Points on a hilly landscape, in no order, each with its height.
From any point a climber takes the steepest step (rise divided by distance) to one of its 3 nearest points. It stops when none of these is higher. Distance is the straight distance between rows; heights are no part of it.
(582): [35, -10, 35, 14, -30, -31, -13, -25, -15, 16, -6, -22, -71, -15, 16, -9, 35, -5, -42, 1, -4, 14, 24, -12]  h=308
(289): [50, -3, 35, 3, -30, 26, -25, -36, -29, -40, -26, -22, -38, -6, 26, 68, 20, 34, -65, 22, 11, -7, -1, -19]  h=302
(284): [-20, 7, -9, -17, 19, 31, -14, 1, 41, -17, -4, -13, 70, 7, -18, -11, -45, 14, 49, 19, -58, -18, -14, 16]  h=368
(399): [-28, -45, -9, -16, -7, -7, 12, 10, 73, -22, 21, 36, 28, 31, -32, 11, -62, -24, 18, 32, -46, -17, -26, 54]  h=290
(465): [9, -14, 0, -26, 35, 18, 9, 15, -1, -9, -23, -13, -43, 3, -1, 38, 17, 8, 6, -9, 42, 46, 5, 38]  h=68
(60): [9, 33, 48, -9, 32, 55, 9, -8, -16, -31, -41, -16, 9, 25, 29, -3, 2, 27, 34, -23, 5, 5, -7, 13]  h=251
(412): [28, -13, 11, 18, -30, 8, -2, -15, -17, 17, 0, 0, -49, -22, -11, 22, 41, 41, -37, -23, 5, 19, -6, -26]  h=471
(125): [0, 17, -71, 6, -6, -2, 33, -12, -27, 3, 28, 70, -12, -17, -3, 14, 5, 15, -5, -26, 42, -7, -6, -32]  h=235
(46): [-2, -6, -42, -31, 30, 21, 35, 23, -4, -23, -13, 5, 17, 18, 1, 13, -16, -12, 24, 6, 55, -15, -17, 19]  h=253
(171): [8, 1, 41, -7, 4, 13, -19, -13, 9, 8, -22, -30, -25, 1, 23, -8, 34, 12, 22, -8, 6, 34, 2, 28]  h=281
(67): [-29, -27, -12, -2, -35, -20, 11, 8, 36, 23, 29, 57, 24, 10, -32, 2, -47, -32, 0, 34, -31, 7, -2, 20]  h=206
(584): [-3, 6, -76, -34, 16, 17, 5, 19, 18, 0, -21, 25, 30, 30, -21, 19, -57, -19, 49, 23, 40, -13, -15, 28]  h=185
(335): [16, -7, 37, 4, -28, 1, -7, -18, -31, -14, -15, -42, -22, 14, 16, -4, 35, 3, -41, -2, 2, -16, -5, -24]  h=452
(214): [27, -4, -8, 8, -10, 8, 11, -5, -19, 7, 2, 20, -39, -6, 10, 34, 26, 17, -38, -18, 41, 27, -7, -6]  h=389
(275): [-5, 9, -22, 8, -13, 28, 5, -24, -44, -22, 5, -4, 14, 6, -8, 2, 22, 22, 0, -3, 21, -32, -36, -76]  h=550
(277): [-20, 8, -46, 19, -26, -20, 24, 5, -3, 38, 36, 60, 23, 0, -13, 2, -12, -21, -21, 4, 2, -17, 16, -10]  h=200
(583): [40, -15, 40, 6, -32, -18, -31, -48, 3, 13, -12, -37, -60, -48, 7, -30, 60, 30, -11, -1, -9, 16, 4, -11]  h=262
(643): [-36, -21, -31, -1, -2, -6, 4, 12, -3, 2, 10, 6, 56, 13, -12, -12, -48, -23, 18, 23, 8, -44, -20, -25]  h=369
(713): [-9, 31, 3, -7, 33, 33, 16, -1, -7, -20, -36, -20, 51, 28, 19, -10, -20, 3, 48, -1, 7, -24, -4, 1]  h=195
(234): [-17, -9, -57, -31, 35, -12, 22, 26, -36, -38, -7, 21, 41, 14, 15, -7, -45, -32, 27, 32, 46, -59, -9, -7]  h=141
(635): [24, 5, -6, 28, -10, -33, 24, 18, -28, -2, 35, 38, -51, -12, 11, -3, 20, -19, -76, -17, 2, 11, 65, 32]  h=63
(71): [0, 6, -72, 2, 13, -12, 31, 13, -33, -11, 36, 75, 9, -16, 1, 14, -25, -22, -11, -6, 48, -37, 7, -9]  h=123
(259): [-27, -13, -5, -21, 17, -6, 14, 28, 8, 1, -4, -21, 37, 32, 9, 4, -32, -26, 6, 25, -4, -5, 13, 27]  h=521
(85): [-29, 9, -31, 51, -49, -43, 5, 15, -26, 9, 41, 9, 20, 2, -11, -22, -7, -19, -24, -2, -17, -41, -1, -73]  h=211
(726): [17, 6, 21, 22, -33, -7, -1, -16, -26, -1, 14, -18, -31, -4, -8, 2, 35, 29, -33, -19, 9, -9, -17, -37]  h=556
(676): [8, 19, -22, 2, -9, 30, -2, -14, 29, 29, -12, 16, 1, -25, -49, 5, 39, 41, 38, -29, 21, 24, -34, -27]  h=554
(691): [19, 19, 34, 23, -25, 24, -22, -28, -15, 5, -4, -31, -4, -31, -26, -12, 54, 46, 2, -18, -10, -4, -25, -36]  h=435
(784): [6, 26, 76, 4, 14, 8, -29, -34, 4, -1, -21, -43, 6, -29, 2, -50, 28, 9, 32, -3, -24, 9, 15, 16]  h=132
(690): [29, -1, -32, 42, 18, -29, 13, 30, -26, -57, 39, 46, -26, -20, 31, 54, 11, -1, -54, -21, 50, -43, 13, -1]  h=85
(92): [10, 10, 5, 43, -32, -43, 6, 7, -22, 16, 41, 5, -42, 11, 8, -21, 13, -30, -85, -5, -15, -26, 45, -16]  h=100
(14): [10, 21, 56, -19, 32, 28, -23, -12, -4, -21, -40, -37, -7, 5, 38, -30, 16, 1, 39, -4, -7, 17, 14, 42]  h=402
(754): [-8, 44, 27, -9, 28, 35, -21, -2, 16, -7, -32, -26, 29, -2, 0, -22, 8, 29, 46, -22, -24, 6, -2, 19]  h=198
(791): [-7, 25, 4, -1, 5, 33, -6, -15, 2, 14, -11, -17, 48, -9, -27, -16, 17, 40, 35, -19, 4, -12, -34, -30]  h=539
(80): [-19, 25, 32, 5, -4, -1, -22, -18, 22, 7, 7, -29, 54, -55, -43, -38, 9, 32, 11, -3, -23, -1, -13, -32]  h=396
(309): [-26, 43, 19, -16, 34, 23, -23, -13, 37, -15, -13, -19, 73, -31, -16, -15, -36, 32, 40, -8, -64, -8, -8, 11]  h=297
(533): [27, 2, 36, 24, -53, -30, -7, -25, -11, -7, 4, -32, -62, -8, 15, 7, 37, 0, -73, -16, -21, -22, 7, -23]  h=364
(135): [-20, -21, -53, -22, 3, 2, 6, 9, 43, 8, 8, 36, 36, 31, -35, 24, -66, -13, 22, 26, -1, -8, -20, 24]  h=279
(821): [37, 2, 73, 0, 10, 53, 1, -29, -28, -45, -49, -32, -31, 25, 31, 29, 15, 17, -3, 2, 13, 19, -3, 15]  h=303
(154): [9, -4, -12, 9, -7, -33, 29, 15, -23, -5, 21, 9, -16, 2, 23, 5, -4, -9, -46, -22, 16, -17, 27, -20]  h=160
(219): [14, 13, 31, -33, 33, 38, 14, -2, 0, -26, -37, -34, -13, 28, 31, 18, 13, 12, 30, -16, 17, 24, 14, 44]  h=239
(471): [6, -26, 21, 20, -8, -59, 0, 20, -25, 28, 25, 5, -40, 17, 17, -20, -12, -48, -47, 13, -16, 14, 41, 18]  h=138
(276): [-7, -12, -4, 24, -11, -27, 2, 10, 2, 57, 21, 37, -23, -18, -12, -27, 1, -27, -20, -2, -21, 42, 19, 8]  h=193
(226): [12, -12, 28, 14, -19, -46, -18, -15, -5, 44, 8, -5, -63, -28, 2, -48, 35, -9, -7, 5, -19, 37, 25, 10]  h=258
(798): [14, -9, -39, -12, 24, -19, 23, 40, -49, -51, 8, 7, 12, -1, 31, 27, -5, -21, -24, -11, 50, -48, 9, -16]  h=98
(811): [-5, 28, -3, -43, 46, 17, -47, -13, 63, -2, -23, -13, 13, -27, -17, -14, -14, 29, 43, 6, -79, 32, 12, 39]  h=173
(173): [-28, -4, -10, 25, -34, -18, -8, 1, 30, 52, 30, 58, 31, -24, -47, -15, -17, -9, -1, 9, -28, 4, -12, -21]  h=214
(398): [-19, -17, 38, -8, 13, -24, -21, 18, 10, 6, -10, -39, 20, 9, 24, -28, -10, -34, 8, 26, -37, 6, -1, 13]  h=664
(776): [27, -4, 13, -3, 13, 50, 6, -26, -24, -30, -24, -2, -32, 5, 10, 51, 24, 39, -13, -8, 40, 32, -23, 7]  h=381
(253): [-30, -21, -10, -16, 2, 6, -3, 14, 55, 0, 7, 10, 52, 31, -17, 9, -55, -3, 35, 32, -27, -5, -18, 39]  h=359
(21): [-24, -18, 10, 0, -9, 1, -20, 3, 58, 17, 10, 3, 24, -10, -26, -15, -35, -6, 10, 25, -51, 7, 0, 10]  h=298
(274): [-29, -16, -16, 18, -24, -33, 10, 30, -10, 20, 29, 8, 27, 9, 0, -8, -32, -26, -17, 22, -16, -25, 3, -27]  h=304
(674): [23, -27, -2, -18, 36, -26, 20, 46, -32, -24, -2, 0, -18, 4, 40, 27, 8, -28, -28, -9, 39, -4, 22, 35]  h=18
(391): [-2, -10, 42, -8, 9, -15, -35, -17, 16, 17, -13, -39, -18, -21, 19, -37, 21, -3, 33, 14, -27, 42, 9, 36]  h=199
(75): [-6, -27, 1, -3, 0, -19, 8, 22, -5, 36, 12, 13, -5, 19, 19, -9, -8, -29, -19, 0, 11, 18, 16, 18]  h=127
(428): [-8, -17, 10, -14, 14, -19, -35, -1, 59, 7, -8, -13, -1, -12, 5, -23, -29, -30, 33, 33, -63, 34, 19, 44]  h=422
(149): [-20, -5, -2, -21, 24, 23, 3, 25, 31, 8, -26, -16, 15, 25, 1, 2, -18, -7, 35, 7, 3, 17, 4, 35]  h=358
(301): [-5, -2, -21, -36, 18, 16, -19, 7, 72, -2, -12, 0, 33, 20, -26, 10, -46, 7, 42, 22, -54, 13, -13, 35]  h=292
(596): [-6, 10, 3, 39, -48, -45, -8, 12, -20, 25, 28, -22, -11, -7, -4, -20, 18, -10, -48, -7, -30, -25, 3, -45]  h=129
(495): [-18, -3, 20, 10, -14, -16, -31, -6, 26, 49, 12, -6, 10, -28, -26, -20, 18, 9, 6, -6, -25, 24, -10, -12]  h=593
(467): [-3, 4, -55, 20, -9, -28, 25, 18, -41, -27, 46, 46, -8, 3, 10, 7, -10, -14, -35, -20, 40, -44, 17, -26]  h=187
(667): [19, 18, 25, 18, 11, 49, 12, -20, -29, -31, -28, -19, 3, 4, 0, 17, 18, 23, 6, -15, 6, -3, -22, -23]  h=311
(488): [22, 13, -16, 3, -6, 42, 3, -31, -13, 1, -10, 23, -29, -11, -18, 46, 46, 61, 8, -22, 37, 42, -28, -30]  h=456
(659): [-18, -32, 27, -17, 23, -29, -14, 10, 43, 5, -1, -2, -5, 12, 21, -15, -35, -49, 15, 35, -47, 37, 18, 43]  h=530
(692): [-7, 12, -58, 11, -2, -12, 25, -13, -47, -41, 39, 19, -7, -2, -6, 6, 0, -11, -16, -12, 50, -54, -8, -73]  h=317
(409): [-15, 0, -26, 22, -31, 0, 0, -20, -6, 56, 20, 29, 21, -23, -35, -12, 10, 23, 17, -17, -2, -3, -27, -39]  h=367
(812): [-10, 3, 6, 8, -22, 3, 8, 6, -25, 0, 5, -23, 27, 3, 0, -17, 12, 8, -4, -8, 1, -18, -22, -44]  h=786
(303): [-30, -4, 1, -9, 13, 7, -3, 17, 24, -4, -10, -15, 55, 27, 1, -7, -43, -16, 34, 24, -17, -24, -13, 3]  h=433
(474): [15, -9, 34, -25, 27, 11, -7, -1, 16, 17, -33, -38, -45, 8, 23, -2, 26, -8, 40, 0, 12, 58, 24, 50]  h=171
(86): [-11, -3, 50, -24, 37, -1, -17, 5, 7, -10, -20, -46, 8, 27, 39, -31, -6, -33, 21, 18, -29, 14, 27, 38]  h=553
(775): [13, -1, -34, 1, -2, -9, 26, 24, -24, 7, 22, 51, -29, -7, -8, 32, 8, -9, -33, -23, 47, 9, 26, 14]  h=261
(281): [8, 4, -47, -19, 14, 18, 31, 7, -6, -3, -5, 21, -3, 4, -8, 31, 4, 3, 12, -23, 62, 0, -22, -19]  h=427
(42): [-6, 22, -46, -7, 7, 41, 2, -3, 21, 26, -24, 8, 12, 2, -30, 10, 13, 19, 54, -8, 22, 9, -25, -2]  h=739
(113): [25, -10, 11, 15, -32, -19, 12, -13, -19, -31, -2, -14, -60, 8, 21, 32, 23, -2, -76, -8, 10, -14, 11, -15]  h=363

Where does a climber stop that starts at each point below?
(674) -> (726)
(635) -> (726)
(226) -> (726)
(465) -> (42)

Call two points neighbours if one is among the 3 nearest of the other. Go from one point of each pair to the other, from neighbour to neighbour, staying as high as possible. Name the lowest point that can't be avoided.
(398) and (42) -> (21)
(812) and (495) -> (80)
(42) and (726) -> (791)
